Each row is a point on a landscape with many peaks, with its height.
A climber steps from a point to the highest of its 2 nearest points, and stops where none of them is higher. Distance is the straight distance between rows; heights are no part of it.
rulep (h 599): [  2  34  11  -3   3 -13  21 -20   0  -2 -20  20 -26  11   8 -30  23 -18
  15 -32   9  13  31]
ridis (h 707): [ -6   3  -9 -40 -18 -40  16  16   2 -20  22 -27  -4 -23  13  33 -11   8
   0  26  -8   9 -11]
Ratig (h 624): [-33 -10   9 -17  -4   8 -24  43  -9  -4 -20  -8 -19 -25  -3   4  18   1
  -6  -3   5  -8 -19]
mig (h 81): [ -6 -23   3 -41 -16  10  -6  10  -4 -14  26  -8  23 -10  29   9  12 -39
   1  13 -30   0 -14]
Biz (h 474): [  7   4  -6  -5  19   5   0   4  17  31 -14  60 -20  44   8  14  23 -26
  -9 -29 -12   0   8]
Ravor (h 739): [ -8  -6 -23  26  11 -12  13  -7  -6  38   2  37   4  10 -30  20   3   7
  -1 -22  30  16  25]
Pasu (h 677): [ -1  24 -15  -2 -20 -22 -15 -28 -19 -10  10 -34  28   4  14 -16  16  14
   6  27   7  30 -16]
nabim (h 571): [ -6  25   4  -8  -5 -34  -2 -19   8   6 -41  29 -11  18 -12 -31   4  -3
   6 -36   0   0  44]
Vak (h 773): [-10 -23   8  -4  -4  10 -14   0  -3  22   7  -3  21 -29  10 -12 -24  13
   9  20   0 -34  11]
soziz (h 489): [-15 -38 -15  -1   0  22   0 -14 -12  24 -21  18 -19  -3 -13   0 -10  -9
  -7  39  40 -49  -7]
tinad (h 854): [-33  -9  18   8  -5  30  -7   9  -2  22 -17  10 -16 -15  10  16 -10 -27
 -20  21  -6 -14 -17]
kugip (h 288): [ -3 -22   5   4   2  17  -3  25  -4  42  -9  32 -17   5 -17   6 -16   4
 -16  27  27  -4   2]
bor (h 619): [ 25  -3  11 -13   5  31  11   9  -4 -27  34   1  17  -6 -11  -8  -1   8
  -2 -12  -6  34 -19]
Lapav (h 548): [  4 -12  25  37  -8  -1 -31 -14  17  11   6 -33   8   4 -11 -45   2  12
  -7  19  46   3  26]
Gigeb (h 501): [ 14  26   0  12  19  19   1   6 -11 -10 -28  18 -29  10   2   7  13 -12
   9 -19  -8   9 -32]
fepuf (h 718): [  0  -8  20   1  -3 -12 -23 -32  16   9   4  -5  51  -2   1 -14 -13  -1
   2  35  14  -6   5]
zisa (h 870): [ 27   1   8  -2  -6 -22   2  11   1 -24  20 -32  20   8   4   5  18 -16
   4  33  -7  40 -20]
mutev (h 553): [  6  16  -4  26 -12 -44   3  11  12 -13 -23 -28   5  -5  -1 -19  28  13
  14 -10 -15  18   3]
duvi (h 476): [ 24   7  22   8  14  23   7   9  -2  -9  -2  19 -13  -4  -3   4  16 -26
   9 -13  17   5 -17]
vit (h 603): [ -1   3  20 -25  -6  33 -17  13  17 -23  11 -20  -2   7  17  17 -13  -4
 -25  27 -14 -33 -52]
vadal (h 675): [  1 -42 -30  10  -4  18   3  -7 -21  31  16  10  14   3 -16 -29 -15  33
  -5  16  24 -28  27]
Difa (h 133): [ 15  -3  27 -24  33  -9 -21 -15 -16 -17  42 -13   6  12  16  10 -44  -2
   2   5 -43  20 -10]
dasaf (h 373): [ 11 -10  -7 -25 -26 -26  22  27  12 -16 -19 -10 -21 -21 -10  -1  11  -5
  13  13 -27  23 -13]
Vivi (h 550): [-22   4  -6 -27 -20  -2   6  25  16 -26 -33  12   3  -3   0  -7  20  16
   8 -15 -36 -15  -8]
lalo (h 750): [  2 -20   9 -35 -13 -12   2   0  -9 -16  39  -7  23 -38 -12   3  -7 -11
   2 -21  -3  17 -10]
sudad (h 590): [-19   8  25  -6 -14  19  26   7 -17 -27 -10  13  13   9  12  32 -11 -28
 -18   1 -27  -5 -32]
Mizo (h 669): [ 11  17 -10 -11   8  -1   1   7   2 -23   6 -18 -12 -10  17  -1  40 -23
  24   2  10  24 -11]
Liram (h 812): [-23  -7 -11 -46   0  25 -12  15  -8 -12  33 -12 -27 -21   6  26 -11 -15
 -28  -3 -18  16 -36]
Tupi (h 472): [ -3  -8   8  67 -10   5  13 -26   1   5 -17 -21  -5  13  -2 -45   6   2
   7   6  25 -11  47]
medir (h 468): [  7  -1  -6  12   6  13   8  24  14  52  -8  46 -15  43 -11  19   5 -13
  -5  -9   6 -18  11]
bikeg (h 600): [ 32   4 -12   5   1 -29   0  12  31 -30 -22 -15 -12   4 -12  -7  20   4
  15 -21 -35  26 -11]
suvor (h 581): [-16  16 -28   2 -17   1  19   0 -31   3 -16   0  -9 -32   3   8  -1  22
  13 -18  -4  -8 -16]
mave (h 540): [  9 -18 -19  40 -37  -9  17 -40  -1  39   7  -6 -18  27 -28 -32   7  14
  -5   3  57 -13  30]
bulor (h 350): [ -1  -2  14 -24 -18   0   6  28   3  -5 -16   3 -25 -30  -7  -3  -6  -5
   2  29  -4  17 -17]
mor (h 551): [-13  20   6  -3  -3  10  23  -3   5 -18 -26  13 -14   0  25  28  -1 -32
   1 -23 -32 -17 -21]
zufo (h 668): [  0   7   8   8  -8  22  12   8  11 -19 -26   7   8 -13  -7   4   5  12
  11  -5   3 -34 -33]
mufen (h 734): [  0 -11 -16 -50  19   2 -40   1  -7  11  36   9  -6 -14  12 -10  -4   7
   6   7   6  24   2]
Gudi (h 659): [-19  -4 -12  34  -5 -21   9 -39  -6  -2 -36  12  11   3 -27  -9   8   8
   9 -21  31 -22  27]
Moro (h 512): [  3  -1  27 -48 -14 -25  -9 -33 -13 -15  25 -15  24  -6   4 -22   0 -29
  -2   6   7  29   4]
delaf (h 641): [  1  -1  19 -28  14  -9 -36 -18   0 -10  21 -12  37   7  16  21 -16  -3
   3  26 -20  -8 -33]
tozu (h 749): [ -3  12  15  -4  19 -16 -28 -30 -15  -8  30 -30  16 -12   3 -11 -44  25
   4   6   2   4   2]
Gumo (h 639): [ 14  -9   8 -47 -25   6  -2   6  17   2  28   9  14  -3 -13 -41  26   2
   2 -16  16   6   8]
Sule (h 620): [ -9 -25  -6   8  -6 -19  -1 -28  -5  22  24  -1   8  28 -41 -19 -14   6
 -12  22  79 -40  31]
bolo (h 184): [-20 -18   0  -4  30  24 -49   6  -4   5   8 -22  -1   1  -1  17 -44  24
 -24  29 -18  -7 -32]
vezen (h 504): [  5  10   7  -7 -13   1  17  -8  32 -10  11   7  -7 -11   0 -27  10  -2
   9  10  11  35  25]
gik (h 492): [ 22 -18 -16  32   1  11   7  -7 -26  32 -21  11 -14  22 -30 -29  -2  14
   6  34  45  -3  14]
gafid (h 58): [ 11 -13  -7 -38  -8  25  14   3  24  13  18  46   7  10 -17  12  14  -7
 -10  -6   5  12  -3]
tolak (h 840): [-26  21   4   0  11  20 -14   4 -32 -24  -9  -1  -3  -2   6  13 -21   6
  -9  27  19   5 -19]
mari (h 495): [ -1  -5  29 -46  12 -11 -22 -30   8 -11  29  12  28  -1  -2  -9   7 -27
   2   2  32   0   1]
bafa (h 457): [ 13  -6  -5  27  -1   8  23  10 -24  37 -36  34 -27  19 -23 -16 -12  10
   6   8  18  -2  20]
safu (h 733): [  6  14  12 -14  15   6 -10  38 -20 -45  20 -33  -2  15  11   3   5  -4
  -1  15   5  22 -20]
Bulo (h 629): [ -6   3  41 -19 -19  -5  28  17  -8 -39   9  -9  23  -4   7  12 -19 -22
 -10  27 -16  -2 -20]
pudo (h 762): [-19  20 -12  25  12  17   5   9 -13 -21 -18   9   5  13   9  22  -1  15
   1  19  -1  19 -15]
Kitob (h 622): [ -7  -2  10 -11 -32 -11  -5 -46  30  18  22  -3  22  -1   8 -32  21  -5
  -6   5  22  12  19]
deni (h 465): [  8 -12  13 -10  -5  -1   1  14  19  29 -38  34 -38  -7  -5   4  12 -20
  -3 -11  -4 -20  -9]
Pab (h 567): [-15  -7 -19  18  10  14  -9  23   9  25   2   7 -21 -32  -2   2   0  13
  10  -6  20  -7  11]
Lafa (h 708): [ -9   0  -7 -32  18  -2 -35 -14  -8  26  27  11   0 -10  -1  -9 -24  21
  -1  11  32   7  14]
kazim (h 388): [ 25  12  11  31  14 -33   0 -13   0   7 -54  19  -9  13 -11 -32 -41  -1
 -11 -14 -25  -3  34]
fodur (h 738): [ 20  21 -13  -9  28 -23 -15 -20  24  -7  -9  20   4   4   0 -17 -15  -7
 -14 -58 -30  -5  29]
Nal (h 549): [  5 -22  -1  54  15  14  -5  -9 -46  11  13 -17  23 -10  -5 -11 -11  -4
   3  17  31   1  10]
lodo (h 604): [ -4  -3  -8  40  -3  10  -2  -1  -8  -1  -3 -24  14  -4   8 -37 -12  28
   8  39   1   5  26]
Fugur (h 758): [  9  -9  25 -32   9 -22 -36 -47  -7  22   5  -1  30   7  -1 -23 -22   0
  11  18  -4  -2  -7]
vomek (h 751): [-43  13 -16  17  -2  14  -2  10 -14   0 -38  -4 -32  -4  23  19  10 -14
  -3   3 -22 -23 -16]
Kago (h 682): [  6  14   6  -8  -8 -11  50  19   2 -64  10 -25   8  26   7   6  19  -2
   8 -20 -33   1  12]
seko (h 775): [-25  20   6  -1   8  10  -8  39 -25 -33   4 -27 -19   5   9  32  -6  -1
 -16  15   7  13 -37]
kibu (h 670): [  3  12   8  19  -5  -7   1 -21  17  13   3  11   3  16  -5 -21  30   9
   0 -55  -1   3  35]
kat (h 595): [  3 -23 -13  44  27  22 -11  20  14  22   7   8  -8 -13 -18   6   2  10
   7   2  33 -27  25]
Nibez (h 493): [  0  22  17  38  14 -18  18   1  27 -19 -28   1   0  -8  19   5  -7 -13
  21 -12 -25 -10  23]
lobus (h 640): [  9  -3  23  -2   8   9 -15   7  22 -18   9   1  36   6   7   1  21 -23
   6  24   1   4 -18]
Zam (h 650): [  6  14  14 -20  13  26 -14 -14   0 -20  47   1  16   6   2 -25 -16  14
  -9  -4   9  31   9]
fipog (h 518): [ 38  -4   3   7  -6  13  15   3  30  25  -5  31   0   1 -22 -17  13   8
   6 -21 -17  12   0]
lami (h 882): [ 10  19   8 -35  13 -35  -6  -8 -21 -34  38 -38  23  20  20  36  -9  22
 -15  13   0  -7 -24]
des (h 711): [  1   1 -19 -47  18   4 -29  -6 -15 -12  35 -19  -9  -9  25  14   3 -11
  13  19  -8  32 -12]
niza (h 552): [-13  16 -18  -4 -18 -14  18  21 -24 -18 -25  -9  -7 -11   1  30   0  16
   3 -25 -28  -5 -24]
guv (h 554): [ 12  22  -3   1   8   7  18  10  -1 -35  -1   4   4   5  10   5  13  -3
  12 -51 -40  -3  -5]
Vog (h 499): [  5   5  23  53 -21   1  12 -13  10  29   2  -8  -6  19   8 -45   9   1
  -5 -17  21  10  49]
lepek (h 618): [  4  29  -7   7  -6 -17  18  -9  -7   7 -30   9 -21 -16  15  -9  12 -18
  32 -11   6   7  14]
Sas (h 502): [  4   5  -4 -22  22  12  -7   2  23   4 -18  35 -41  29  19  15  24 -50
 -12 -39 -24 -11  -3]
tiro (h 123): [ 28 -20  13 -40  22 -17 -20  -4  -4 -22  48 -33  -3  20   6  -2 -32 -13
  19   6 -47  31   6]
Fad (h 393): [ 27  -4   1 -16 -26  -9  21   8  -2  15  -9   5 -10 -24 -10 -11  20 -12
  17 -15 -15  25 -21]
Tib (h 646): [  7  -2   8  16 -29  -1   7 -36  23  30  22   1   5   8  -3 -24  32  -1
  -8 -35  29  13  20]
nisu (h 539): [ -6  15 -17  -4  18 -26  -1  -8  14  26 -39  38 -14  18  -7  -3   7  -3
   6 -25  11 -21  37]
tet (h 761): [ 20 -13  -9   5  -9   4  24  22  24 -25   0 -18 -19   6   2  40   8 -33
  -3   9 -36  12 -32]
pag (h 596): [-16  -5   6 -20 -44 -17 -11 -42  21  22  19   0   0  10  -9 -30  10  23
 -26  -4  44  15  19]
Tidid (h 103): [ 16 -30  -3 -54  -9 -14   1  33 -15 -34  41 -45  10  18  16  19  -2 -10
 -11  12 -35  -7 -12]
vomi (h 777): [-22  11   5   2  23   1 -22 -11 -13  -4  21 -21   5 -21  32   8 -39  -1
   5  22   0 -13   8]
rapa (h 484): [  1 -16   5  34  11  13  -7  26   6  20  -9   4  -4 -18  -2  29  11 -12
   0 -23 -16  -3 -19]
gani (h 690): [  2  13 -23 -11  13  22 -19   1  -1  -7  22 -11  -7  -7  39   9  17 -14
  14  24  -3  18 -18]
bibo (h 626): [  0  10 -15  38 -25 -14  13 -18 -22  -5  -4 -50  16  -3  17 -25  -1  28
   9  33   6   0  10]
Kam (h 719): [ -1  14  24  10   0   2 -33 -57   2 -13  43 -32  17   4   4 -28 -30  23
 -16 -14  14  17   7]
fipek (h 586): [ 12  15   3  15  -6   6  19   0   0 -27  10   5  17   4  -5  -1  15  11
   2 -16 -19  26  -9]
soki (h 569): [ -7  -6  -2   6 -49 -18   1 -31  15  50  22  -6  -3  24 -15 -28   6  18
 -17  -1  59 -10  24]
non (h 91): [-15 -24  -2 -41 -25   4  -9  36  -9 -10  26 -29  12  -2  20  10   5 -11
 -22   9 -47  -6 -24]
Koli (h 564): [ -2 -16 -10  17  -3   7  -4  10  30   3 -10  15  30  -6 -15   1  14  20
   1  -3 -25   2  -5]
nure (h 446): [-19 -18 -24  10   1  20  -2   4   1  27 -41  24 -39 -11 -11  15   3   1
  -4  13  26 -34  -5]
kiba (h 601): [ -4  25 -17 -13 -19  -4  18 -21 -23   8 -11   3  -9 -33  11  -5   6   2
  23   0  23   4  -7]
sike (h 625): [ -6  13   8  -8   9  45   1   4 -12  -1  34  26  20   0  19  -9  -1  10
  -5  -3   9   5   5]
vidav (h 464): [ 21  -1  10   3  -2  15  19  43  -7 -33  17 -22   6  23   9  22  24 -16
  -7 -18 -34  -4 -40]
pog (h 459): [ -8  -5 -13  21  -6   2   2  26 -13  12  -2 -23 -16 -28  20  33   7  -7
   2   0 -19  -7 -32]
koro (h 699): [  8  25 -10  24  23 -22 -12 -27  27   9  -6  12  -1  15  10 -26   5   2
   6 -52 -12 -17  47]
kavid (h 526): [  2  15  -9 -18  15  21   9  -3   8 -26 -14  22 -36  13  26  10  27 -46
   9 -25 -32  -4  -7]
nus (h 32): [-21   2 -26 -28  11  32  -4  14  12  31  17  42 -12  13 -12  21   2  16
 -10   0  35  -5   4]
Vukuf (h 787): [ 23   0 -31  25   6 -18   3 -25  -2  50 -15  35   0  19 -23   7   0  14
   1 -44   4   2  15]
Vopaz (h 412): [ 20 -18  -9 -32  -4  -8   7  12   9  -5 -22  21 -29  -6 -13   6  35 -33
  17 -24 -14  17 -11]
fabip (h 542): [  5  24   3  -5  17   7  -1   1 -15  -3 -47  32 -49  12   4  -3 -15 -17
  -9 -27 -19   0  -8]
budup (h 612): [-10  11 -29  18   8 -11  16 -42   7   5 -36  22 -15  -6 -29   2   0  20
  15 -23  38  -1  25]
vinu (h 528): [-10   7  27 -17 -15 -24  -1 -51  -2   2  35 -13  24 -18   6 -11 -28 -11
  -3   2  14  22  13]
dagar (h 628): [ 10 -17  13  19  25   9 -30  16   7  22  21 -14  10 -20 -15 -15 -10  16
   2   8  38  -7  16]
suvig (h 841): [-16  13 -11 -26  -1  11  -9  12 -16 -10  30 -37 -31 -22  23  38 -23   6
 -25  12  -8  -8 -41]
Nup (h 520): [ 11   6  30  29 -16   7  -3  -8  30  12  13 -15   5   6  10 -49  19  -1
  -2   6  25   8  32]
lal (h 254): [ -6 -33  11  -6  22   5 -41  17   4  41   9  12  -8 -13 -23  14 -32  13
 -19  37  28  -1   3]
Fer (h 587): [  2  19 -20  14  20  22   1  -9 -20  11 -54  43 -30  29   5  -8 -13   5
   0 -16  -5 -16   9]
les (h 543): [ -4   2 -25  -1   9  -3  -7   7  25  36   8  12 -14 -15  -8 -10  25  12
  15  -2  33  11  24]
Zapaz (h 658): [  8 -10  25   3  10  -3 -33  34   0   2  19 -25  20 -25 -12 -13  -9  10
   0   6   9   7  -5]
zufem (h 660): [  4  -6   1 -56 -22   3 -10 -16  -8  20  27  10  16 -14  -1 -33  -3  14
   4  -5   7  -2   1]
zozo (h 531): [  4  10 -17 -19 -11   4  27  24  12 -40  -5 -14 -16   8  21  18  21 -11
  10 -33 -51 -21 -16]
Fubaf (h 795): [ 31 -14 -13  -4  -8 -25  32  29  16 -15  20 -32  -3  10  16  42  20 -21
  -6  29 -34  22 -17]
pup (h 763): [ -1  13   3  43  -1 -15  33  10 -22 -15  -5 -18  15 -14  -1  38 -20  13
  -1   0 -19  11  -5]
Fuda (h 638): [  7 -13 -12  16 -21  12  11  -8  -4  40  14  15  15   3 -19 -29   1  27
  -3 -13  21 -17  25]
vuk (h 572): [  1  16  -8  29  -1 -13  21 -35  11   6  -9  13   1 -19 -12   9   1   6
  12  -5  25  23  15]
vagog (h 657): [  3   5  18 -28 -20 -10  45  34  -5 -60  16 -22   7  14  12  24   4  -9
 -11   8 -17 -10 -10]
tigo (h 651): [ 34   5 -13  -7  15  -5  -3   0  28 -32 -30   9 -18  22  -2   8  16 -12
  12  -8 -38  19 -26]
boge (h 584): [-16  -4  16  11  15  30   0   3 -14  27   7  34   7   6   5  23  -9 -25
 -15  -1  33 -26   5]
Sig (h 765): [ 25  -1  -3  23 -15  13  22   4   1  11   0   0   3 -21   1   8 -22   5
   5  20 -25  14 -20]
zuvu (h 726): [ -3  -7   0 -45  -3 -29  13   3   0 -37  48 -34  16 -23   2  19 -24  -2
  -5   0 -12  19  -2]
pedus (h 483): [ 10 -19  -9 -15  -6   9  27  51 -10 -41  16 -39 -11  37  15  34  31 -15
 -22 -12 -38  -2 -19]
tiba (h 113): [ 17 -17  13 -43  12 -38 -18  20  -9 -22  39 -50  10   9  15   7 -17   3
   1  21 -45  10  -3]
fur (h 506): [ -2 -13  -4  50 -33 -12  19 -47   5  16 -25  -8 -25  24  -6 -42  14  12
  -7  -6  38 -15  48]
batum (h 846): [ 15  -6 -37  22  23  -5 -17 -10   8  35 -36  30 -16   3 -14  11 -14  13
  -2 -46 -14 -15   7]
zufif (h 513): [-10   5 -10  -9   3  -4  -4  20   0  -4 -34  21  -1  -6 -12 -16  12  26
   7 -36 -17  -7   8]
Gaz (h 321): [ -2  -6  13 -12  -8  17  -2  12 -11  13 -11  23  -7 -23 -18   1 -33  12
  -7  28  18  13 -12]
fom (h 688): [-23  -1   4 -28  -2 -35 -17   8  -4  -9  18 -34   5 -25  19  37 -19   4
  -1  29   1 -15 -24]
bas (h 547): [-30   4  26  29   9  30   3   6 -18   1 -29  30  -8   6  -1  25   1 -26
 -12  -5  13 -18  -9]
bisar (h 575): [-16 -18   1   9  -3  -2  14 -22 -12  12  -5   5  10   1 -20 -28 -13   1
   3  22  51 -39  41]
sab (h 652): [  3  34 -17   3 -21 -14   6  -1 -12 -15   5 -38  12   3  33 -16  20  26
  17  30   2   6  -5]
Puno (h 426): [ 22   3  20  32  15  -4   4  13  -8  13 -56  26 -23  18 -20 -22 -17   6
   3 -10   3 -14  28]
gusa (h 606): [ -1 -11 -13  12 -11   9  -4 -10   7  17  -9  12  31  -4 -18 -14  26  26
   6 -16   9 -15   1]
Fesel (h 491): [ 28  -4  -2  20  11  19  14   7  29  39 -13  39 -23  13  -5   5  -6   2
   4 -16 -15 -14   9]
soz (h 523): [ -1 -11  -3  36   4 -12 -21 -37 -25   9  10 -30  31 -16  -6  -9  -5  -8
  10  18  36   6  -1]
reli (h 521): [ 13  18  12  35  11 -47   9   2  19  -9 -26 -20   2   0   0  -6   5 -13
  11 -35 -25   2  18]
Soko (h 728): [  0  -4   9 -10 -29 -29  10   0   6  -9  18 -17  33 -41  -9   1  -4   9
   5 -23  -4   0 -12]
gef (h 717): [-26   7 -20  25  13 -14  18   7 -18  -7 -39   3 -13 -18  -4   3 -15  19
  16 -20 -10 -16  29]
Muz (h 783): [ 10   8 -18   1  24  -3 -16  -4  18  12 -23  38  -8   7   3   5 -12   5
  -9 -49 -44  -5  19]
Pezi (h 494): [ -3  15 -10  -6  33 -34 -29  -8   7   4 -61  29 -22  10  -4  -2 -11  -8
  -5 -21  -7 -14  20]
Zik (h 433): [-16   0 -18  -7   0  16  -9   7  19  29 -55  25 -56  -8 -15   8   3  -1
  -5  -9  -2 -21 -16]
Tep (h 685): [-28   7 -28  20  13  -3  -5   6 -11   1 -56   2 -37  -8  18   4 -16   1
   2 -17 -35 -25  12]
vabog (h 585): [ 14 -19  12  52   4  18 -15 -18 -10  11  16 -22  26  10 -18 -32  -5  12
 -12  16  36  -4  25]
dadi (h 510): [  0 -18  -5 -28  -4  38   9  38   1 -41  17 -35 -18  19   9  20   7 -29
 -19  14 -31   8 -26]
duguf (h 732): [  5  25   0  26  -5 -23  28  27 -22 -21   6 -28  16  10  22  31   5  15
  -3  13 -12  10  -3]
nogav (h 437): [ -2 -18  -6 -17  -9   9   0  19  30   4 -21  16 -32 -13  -3  15  25 -18
  -4 -18 -40  -3 -19]
Fivi (h 588): [-12 -16   5 -43 -16   6   8  39   7 -36 -13   2   3  -1   1  -9  30 -14
   6 -19 -26  -3  -3]
Degab (h 706): [  4  26   2  -3 -13 -18  36  18 -23 -41  17 -25  25  25  28  10  29  -5
   3   2 -27  28   3]
sel (h 471): [-11  22  12  41  20   2  12  -4   4   7 -15   8   0   0  21  -9   5 -14
  20   0   4 -11  44]
ger (h 302): [ 24   7  -3  27   9 -18   9 -16  14   5 -31  31   3  -1 -25  14 -17   3
   2 -21 -24  21  -6]
Leke (h 525): [ 12   0  -4  -6   2  -4   8   3  38  10  13   8 -14 -28  -6  -5  28  -7
  25 -20  16  15  14]
Tegas (h 347): [ 16  20   1  30   7 -39   3 -40  11   2 -37  18   4  15 -22 -11 -30   4
 -17 -30 -16  13  21]
ronu (h 905): [ 23   3   7 -26   7 -25   2  -1  -9 -42  45 -46  26  29  14  21   3  -1
  -1  29  -3  18 -13]
Ber (h 607): [-13   6  18 -17  23  35 -11  -6  -3   6  34  28  11   4  22  13 -14 -18
 -12   5  21 -15   1]
Zigo (h 829): [ 25   2   2   7  -9 -33  15  35   4 -20  -9 -29   8  16   4  14  34  -8
   6  18 -31  23 -27]
Zef (h 712): [ 34   4  -4   2   4   4  22   5  15 -30 -22   6 -40  22   0  30  -3 -35
  -7 -14 -52  16 -32]
sut (h 538): [-15   5  14 -10 -16  33  20  31  15 -31  15 -46 -39  21   7  16  10 -25
 -41  11 -39  -9 -29]
lav (h 801): [-38   7   0 -16 -10  32  -2   9  -1   6 -17   1 -34  -9  21  11  20 -32
 -16  -1 -17  -5 -20]
gudak (h 678): [-10  -6 -18  30  -1  20   9   7 -17   4 -31  -7  -8 -14   7 -20  -1  14
  20  32   1 -24  11]
pabim (h 676): [ -7  -5   9   4   3 -15 -22  -9  11 -16  10 -17  53  -2  10  19   3 -12
   4  35   1   2 -16]
lepo (h 704): [ 14   4  -7 -25 -14 -20 -22 -13 -10  -3  31 -32  25  -6  16 -13  -2  14
   9  23 -17  16 -19]
favip (h 689): [-11  19 -14  38  16  29   6 -12   4  -8 -12  18  13  12  -4  -4   3  26
   7   7   6  15  19]
datus (h 636): [ -1  10 -19  35  18  20  11 -24  -7  10 -28  29  -1  29  -4 -18  -4  19
   8 -18  -2 -16  35]
pali (h 634): [  1  12   7 -16  -3  33  -5 -11   8 -16   6   0  22  -6  15   7  -9  10
   0  16   2 -33 -42]
vono (h 691): [ -3   3  27  -8  27 -14 -32  26 -12 -26  19 -30  15 -10  -4   6 -17  10
  -4  22   5  14 -22]
tur (h 664): [-31 -13   0 -29  -3 -20 -36  25 -11   9   0 -17  -8 -33   8  20  -1  -9
  -4  25   5  -7 -31]
lipu (h 776): [ -8 -27   4 -61   4   9 -11  11 -10 -22  42  -5  12 -20  -5  27 -17 -27
 -13 -12  -8  15 -20]
zosor (h 546): [ -3  12   2   6 -13  -1  13 -44  -4  11  16  10  19 -16  -4   3 -16  -6
   2   7  33  18  11]
fen (h 807): [-22 -11   8   7   6  11 -15  11   8  13   3 -14   1 -28  27  19 -21 -15
  -5  31  -3 -22  -3]
valuv (h 544): [ 14 -16 -44  41   6  -5  11  -4 -19  36 -18  15 -22  56 -40 -17  16  16
  10  10  29 -12  28]
tar (h 647): [ -6  12  10  24 -12   8  -3  -8  10 -10  13 -21  25 -14  -4 -27  -5  30
  -1   9  11  21  14]
risiz (h 451): [-10  12   8  27   5  10   5  -9 -12  17 -19  18  -3  16  10 -10  17 -10
  15  18  33  -5  31]
Kuf (h 490): [ 22 -14   1   2 -22 -10  22 -12  31  33  19  34  15   2 -28 -13  11   8
  -4 -21   0  33  16]
sarur (h 684): [ -7  12  12   4 -19  18  -3 -35  21 -14  39 -16  27   3  -1 -34 -10  27
 -25  -7  11  31  10]
seve (h 589): [  8 -23 -34  45  23   7  18 -17 -30  15 -18  26 -19  35 -25 -14   4  13
   4  -9  16 -31  39]
Toru (h 529): [  7  19 -10  -7 -20  11  37  23 -17 -24   7 -17 -11  -6  15  24   5  20
  -5 -22 -33 -20 -31]
rasuv (h 71): [ -1 -25   4 -34  -3  16   1  11  16   0  20  21   6 -14   6   6  16 -31
   0   3  -8   8  -6]
redem (h 805): [ 17  -8  16  35 -10  -2  13  10 -21   6  18 -14  26 -22 -13   8 -23  13
  -1   3 -10  20  -8]
puf (h 862): [  6  25  -2 -28  16  -7   1   5 -19 -26  38 -40  -9   3  27  44 -29  32
 -23  22   0  -8 -32]
voga (h 642): [ -9  26 -18  11   4 -19   1  -4   1  -9 -32  -8 -12  -7  24  16  29 -18
  33   7   0   8 -12]
gosut (h 460): [  6  12  16  -4   7  14   7   0  -2  19 -11  29  -6  13  13  -6  36 -28
  13  -9  25  -5   1]
Sep (h 220): [-14 -22  -1  12  27  24 -39  15  -7  18  -7 -10 -17 -15 -15  17 -36  13
 -17  42   9   5 -16]
muda (h 767): [-30   1  -7  31   2 -24  13   1 -18 -13 -24 -16  13 -32 -18   8  -6  12
   7  -3  14 -11  12]
bazem (h 702): [  6   5   9   7 -23 -15  19  -2   9 -17 -18 -13  22 -22 -14   4   9  16
  12 -17  -1 -17 -21]
Lekin (h 616): [ -3  -5  12 -31 -14   8  -5  34   4 -22  11  -8  12  -5  -1 -35  39  -2
  13  -6  -7   7   3]
Nabi (h 692): [-17 -12  -1  10   6 -10   8 -17  -7  40  16  28  20   2 -30  20 -11  -4
  -6   8  57   1  22]
gurap (h 519): [  5 -30   4  10   5  23 -16  19  19  21   8  19  14 -17 -14  13   0   5
 -17  -5 -10   5 -15]
zodag (h 152): [ -9  -5  15  -4  42  -3 -40  -6  -5  -4  26 -15   1   9   5  19 -56  29
  -1  20 -36   8 -10]
zeku (h 729): [ 13  -1  10 -36 -14  -9 -28 -26 -17  15   7 -18  24  -1  10 -28 -25  19
  18  31 -16  -4 -29]
fadif (h 710): [-24   6  -2  20   5 -36   3 -14 -10  -9 -41  13  15  -9 -21   6  13  -6
   6 -29  16   3  23]
rura (h 45): [  9   4 -24 -26   4  18  13   8  35  27  19  49 -19  19 -15  20  18   9
   0 -30  14  -4   3]
duge (h 392): [  9   9  33  27   7   6  15  15   4   0 -38  33  -3  16 -22 -13 -11   5
   0   6  -3  17  17]
zipu (h 535): [-11 -44  -9  -1   7  -1  -5 -23 -30  20 -11  11  11   4 -16 -19 -12  -3
   4  46  46 -42  17]
pas (h 681): [-14   3   5 -43  -9 -11 -19 -29  -9  34  32  13  17  17  -1 -30 -18  16
  -1   3  30  -6  26]
fezo (h 727): [-19 -35 -28  17  -2  27  -5   6 -18  12  -4  -5   6 -24  -2 -19 -14  27
   5  30   9 -33  13]
san (h 613): [ -3 -20   1 -39  10   9 -45  -2   0   0  21  -1  26  -6   8   7   0   4
  -9  10 -17 -11 -41]
fivas (h 656): [-13 -10  -9  23  -4 -16  17 -24  -3  32  23  10   5  23 -34   9  -2   1
  -5  -5  72 -30  36]
mulob (h 570): [-16   4  24 -11 -24  36   4  33  19 -20 -10 -20 -25  -1   7   6   8  -8
 -20  10 -24 -26 -39]

Call two points neighbours if one is among the 2 nearest of the other. Go from one point of each pair to the other, from neighbour to neighbour, staying as high as possible. Name the lowest point that can't be avoided.
deni / vabog => Zik
batum / fipog => Kuf
muda / pabim => lodo
muda / tinad => Tep
fezo / mufen => Toru
vabog / batum => Tupi

For each start below, name the point where the climber stops.
risiz => ronu
Biz => redem
fur => batum
gafid => deni
Sep => deni
nure => batum
Leke => tolak
